Each row is a point on a tangle of strands that fork and nearly touch. The rows are in no order.
Points whose rows are less than 59.1 apart are linked; no others are. Some points are linked to none.
q336: [-25  12  19 -25  23  24 -26  -8  -1 -14 -14 -19  23   4  22 -25 -34  24
  33  -9   4]
q161: [ 19   3  12   3  -7 -19  11 -10  12  23   9   7  -1  25 -39  47   0 -33
  -2  46 -19]
q682: [ -6  10  22   4   3 -34  -5   3   8  23 -16  21  22  25  12  -1 -27  23
  10  12  -5]
q101: [  3   7 -19  15  -3   0   9  11  -3  -2  14   8  -9 -26  18 -14  24 -24
 -27  18  20]
q574: [ -8   5  12 -28   1  14   4  -1 -19  -6 -23  -3  30 -10  18  -9 -19  42
  39  -4 -24]
q679: [-17  22  17 -34  23  21  -9 -19  26 -33   4  25  26  34  25  -9  -2 -10
   5   6 -19]
q895: [ 28 -16 -20  10   1  -2  37  10 -21  -7  26  -2 -10 -30  32 -30  45  -6
 -13  -8  20]
q938: [ -8  31  12  43  11   2  -2  26 -10   9  42 -24 -37  28 -51  11  15   9
 -24   4  40]
q784: [ 14 -19 -23   9 -18   5  11  10   1  -3  10   7 -12 -30  18   1   2 -20
  -8 -18  -8]
q115: [-19  -1  30 -37  10  37 -15 -32 -26 -19 -23 -37  16 -10  15 -19 -12  38
  55   2   2]
q64: [  3  11  18 -20  12  14 -31 -13  39   3  -5  10  10  36 -11  19 -37 -15
  11 -11 -40]
q190: [ 28  -3  -2  12 -13  -6 -32   4  62   3  12   0 -19 -12 -25  17  -6 -31
 -23  10  -6]
q244: [ 36 -17  19  50  -6 -22 -18   0  14  -1  26   5 -41  23 -31  10  21 -17
 -30 -18   9]
q905: [-10  24   9  29  -4  -8   4  25   3  19  42 -15 -31   3 -37  23  17  -1
 -25  22  35]
q241: [ -9  -5 -10   1  -8  -9  -3   8  -7  15 -31   9  11  -2  24 -12 -10  16
  -6 -19  -5]
q400: [-16 -27  -5 -42  -1  21   6 -16  -7  -9 -27 -41  20 -37   8 -23  -3  47
  46   9  12]
q866: [-17  18   1 -27  20   1 -22  -9  23  -3 -28  17  17  35   3   6  -5 -30
 -16  20  -1]
q735: [-20 -15 -11 -28   7  18 -14  -9  -6  -5 -29 -43  18 -37  18 -28 -27  31
  28  -1  13]
q859: [  1  -9 -45  -4   3  26  34   1 -40 -15  15 -17 -29 -29  -6 -12  44 -16
 -18 -25  15]
q150: [ 13  17  13 -12   9 -11  12 -18  11   7  15  -7   4  15 -47  62  -8 -36
   9  51 -18]
q474: [  1  16   7  -3   4 -14   9   6  24  -8  24   8  11  -8  -9  16   0 -33
  -3  54  13]
q164: [-25  25  24 -35  37  15 -13 -17  18 -16 -13  13  27  42  19 -13 -17   3
   2  -1   2]
q209: [ -8  13 -14  26 -14  20  21  18 -40   3  31 -12 -35 -28 -20  15  18  -2
  -4 -14  15]
q950: [ 10   5   7 -13   0   3   5   4   8 -22  12  25  31  -3  27  -7   5 -16
  13  31 -19]
q221: [ -7 -26 -24 -13  -3 -11  37 -11 -22   7 -21 -20 -24  -5 -14 -34  -8  55
  -3 -45  32]
q973: [ 21 -12   6  26 -10 -25 -27   4  46  16  -7  15 -12  14  -8  11 -17  -3
 -21 -14 -15]
q968: [ 17   6  14  47 -13 -13 -17   3  13   6  26  -3 -47  16 -41  24  32 -10
 -24   3  18]
q826: [ -5   7  -4  15  -6 -19  -9   1  13  15   1  13 -15   4  -9   8  21 -30
 -43  26  20]
q394: [  1  15  19 -30  16  14   5 -28  19 -22  13  24  18  28  -6  27  -2 -35
  11  32 -28]
q885: [  2  25  19 -20  15   3  16 -20  15 -15  11   7  11  20 -28  42  -2 -38
  18  49 -18]
q876: [  1  11   6 -14   3  11 -30 -15  39   1  -8  10   7  27 -23  28 -10 -41
   2  12 -29]
q173: [-13   6  21   0  -7  -8 -13 -14  -8  21 -36  -9   9   7  -2   4 -49  21
  32  -5 -17]
q387: [-11  24  -2  18 -13  14  16  20 -14   5  33   7  -3 -31  -5  19   7  -1
   3  32   5]
q601: [-18  10  21  -4   4  20 -28 -30  -7  15 -24 -14   6  13  -4  10 -54  22
  47 -17 -27]
q292: [ -6  21   9  -7   5 -17  14  12  18   3  32  -9  10   4 -28  39   0 -22
   1  60  20]
q590: [ 10   0   9 -20  -7  -3   7  17  -1 -16  -1  25  37  -9  34 -18  23   1
  13  25 -28]
q408: [-28  19   3 -20  24   3 -25  -4   9  -7 -31  16  30  22  21 -18 -14  -7
  -3   4  -1]
q132: [-10 -21 -33 -21   9  -7  14   5  -2   7 -21 -22   7 -29  23 -31  -6  47
  -4 -28  12]
q179: [ -5  26  24 -35  17  27   4 -21  13 -42  16  22  25  25  15   0  14 -27
   9  38 -27]
q990: [-23 -10 -25 -23  11  10 -12   1  -1   4 -27 -31  19 -31  31 -30 -22  40
   8 -15   8]
q529: [  5 -26 -51  -4  -4  18  29  -1 -20 -12   3   1 -26 -27   9 -17  30 -12
 -27 -34   3]
q689: [ 14 -12  -8  -8  -5 -13  13  18  -6  -6  -4  18  24 -17  41 -26  26   9
  -5   1  -5]
q471: [  8   4 -22  17  10   5  24  12 -16  -9  31  -6 -22 -37  19 -25  31 -16
 -23   8  37]
q127: [ -8 -20 -17   9 -12 -15   7   4 -14  20 -25   5  -7   0  11 -13  -8  26
 -14 -42   4]
q920: [-14   9  -3 -11   2  -3 -20   7  -3   6 -27   5  29   5  25 -16 -21  13
   6 -13  -7]
q960: [  2 -24 -26  -4   2 -18  27  -2 -29   4 -19  -7 -22  10   0 -26   3  34
 -16 -53  16]
q108: [-12   4  13  -6  10  -3 -33   0  36  11 -20 -19  19   6   5 -11 -51  13
  15 -10   6]
q169: [ -3 -12   2  -7 -16 -16  21   2 -21  15 -24  -5  14 -14  20 -11 -19  52
  29 -15   8]
q521: [  0  -6  10  11  -4 -18 -28   7  34  16 -10   3  10   8   2  -6 -37   6
  -7 -13  -4]
q133: [  4  18  20  51   5  -5 -18  14 -10  -1  34 -20 -54  27 -61  20  29   1
 -19  -3  23]
q686: [ 12   0   5  19 -21  -8   6   3  -5  11  13  24  -1   3  -5  19  11 -21
  -2  18  -7]
q80: [ -3 -22   1 -23  -9  -5  20   0  -7   0 -25 -28  13 -32  16 -19  -6  59
  34   1  20]
q65: [-11  -4 -15  24  -6 -24 -17   3  -7  16 -24  18 -15  14   9  -9  18  -2
 -44 -25   1]
q996: [ 10  17  11 -34  16  10 -24 -24  48 -10   0   0  -5  39 -31  40 -11 -41
   1   8 -19]
q882: [  6 -13 -11  44   1  -8 -16  -5 -20 -15   2   0 -44  15 -16  -2  37 -23
 -37 -32  15]
q709: [  9   9  10  -9   0  -1  -3   6  21 -16  21  19  21  -7   6   7  -4 -34
   7  39  -7]
q436: [  3 -27 -15 -22 -15  10  15  11  -8  -5  -8  14  30 -18  26  -5  -3  26
  25 -21 -38]
q589: [-10   9  -9  -4   8 -17 -22   1  21   9 -19  20   9  15  -1   0   8 -35
 -35  28  10]
q166: [ 37 -19  12  40 -24 -18 -16   6  31  14  18  10 -30   9 -16  14  -1 -11
 -21 -24  -9]
q547: [ -1  -1   4 -27  -3  14   3  -4 -10  -8 -17  17  34   1  25  -3  -8  20
  35 -10 -47]
q557: [ 19 -24 -15 -17 -22  17  12  17   3 -18   5  18  24 -34  32  -2   1   5
  20 -11 -31]
q933: [ 12 -17  -6  47   5   1  -7  -1 -32 -21  19 -21 -48   9 -30  -4  31 -25
 -24 -29  12]
q205: [ -1 -12 -10  31  -7 -15  -9   1 -28   6  -9   9 -33  26  -6   0  32 -17
 -41 -25  10]
q841: [ -7 -27 -33 -26  -3  -1  34  -6 -11  10 -23 -21 -12 -27   0 -34  -3  62
   6 -26  29]
q739: [-13  -7  15   4 -16 -12   5  -4 -16  19 -25  -9   7  -8  11  -4 -43  37
  30 -14  -1]
q171: [  7 -25 -36   6 -10   5  16   1  -5  -2  -2   8  -9 -25  18 -10  18  -8
 -21 -33  -4]
q691: [ 23 -33 -10  -2  -8  -3  41  -4 -49   3   2  20 -12  24  -6  -8  26   7
  -3 -46   5]
q121: [-21   6  26  -9  12   8 -31 -14   8   3 -22 -28  10  -3   9 -18 -45  12
  33  -1  18]
q75: [  2   9  -7  32 -11  -3   0   6  -8   7  16   3 -23 -13  -4  -1  23 -28
 -34   6  29]
q878: [ 14 -17 -12   3 -22  17   6  11   6 -13  10  15  13 -31  18   7   1 -13
   9  -8 -21]
q756: [  3  -3 -27  17   4  21  30  11 -51 -12  26 -26 -37 -26 -22  -7  34 -12
 -12 -28  17]
q576: [-16  18  20 -13  17  18 -29 -23  15   5 -14   4  16  32  -3  10 -42   6
  26 -19 -40]
q835: [ 12  -2  11  53  18   2 -20  11 -27 -17  29 -28 -44  18 -48  -5  31 -16
 -17 -13  23]
q434: [-18  11  24 -30  10  15 -10 -12 -17 -18 -24 -20  23  -8  21 -20 -19  39
  47   5 -10]
q681: [ -3  11 -10  22 -25  19  17  15 -24   6  26   0 -12 -36  -2  15  16 -11
   5   7   1]
q846: [ 13   3  16  11  -2 -38   1  -5  20  32 -10  23  16  31  -3  17 -19  -2
  -1  17 -13]
q242: [ 21  -5   9  11 -10 -37   1  -2  15  27   4  20  -1  34 -25  37  -4 -22
 -18  32 -10]
q706: [ 29 -11  -9   0  -4  -3  32  17 -11  -8  17  10  11 -29  39 -26  41   8
 -13   9  17]
q235: [-19  32   7   9  -1   2  20  25   0   9  42  -6  12 -15 -24  33  -1  -3
   8  54   9]

A fork is a point with three links, a tip a point with one. Leave the first point through the second and follow the links. Name the first fork or tip that comes.
q244 / q166 | q434
q387 / q235 | q408
q221 / q841 | q996
q336 / q121 | q133
q408 / q164 | q682

A fork is a point with three links. Follow the links from the first point to the second and name the forks in between, in order.
q933 / q108 | q133
q242 / q920 | q408
q521 / q784 | q434
q65 / q115 | q133 q434
q547 / q938 | q434 q133
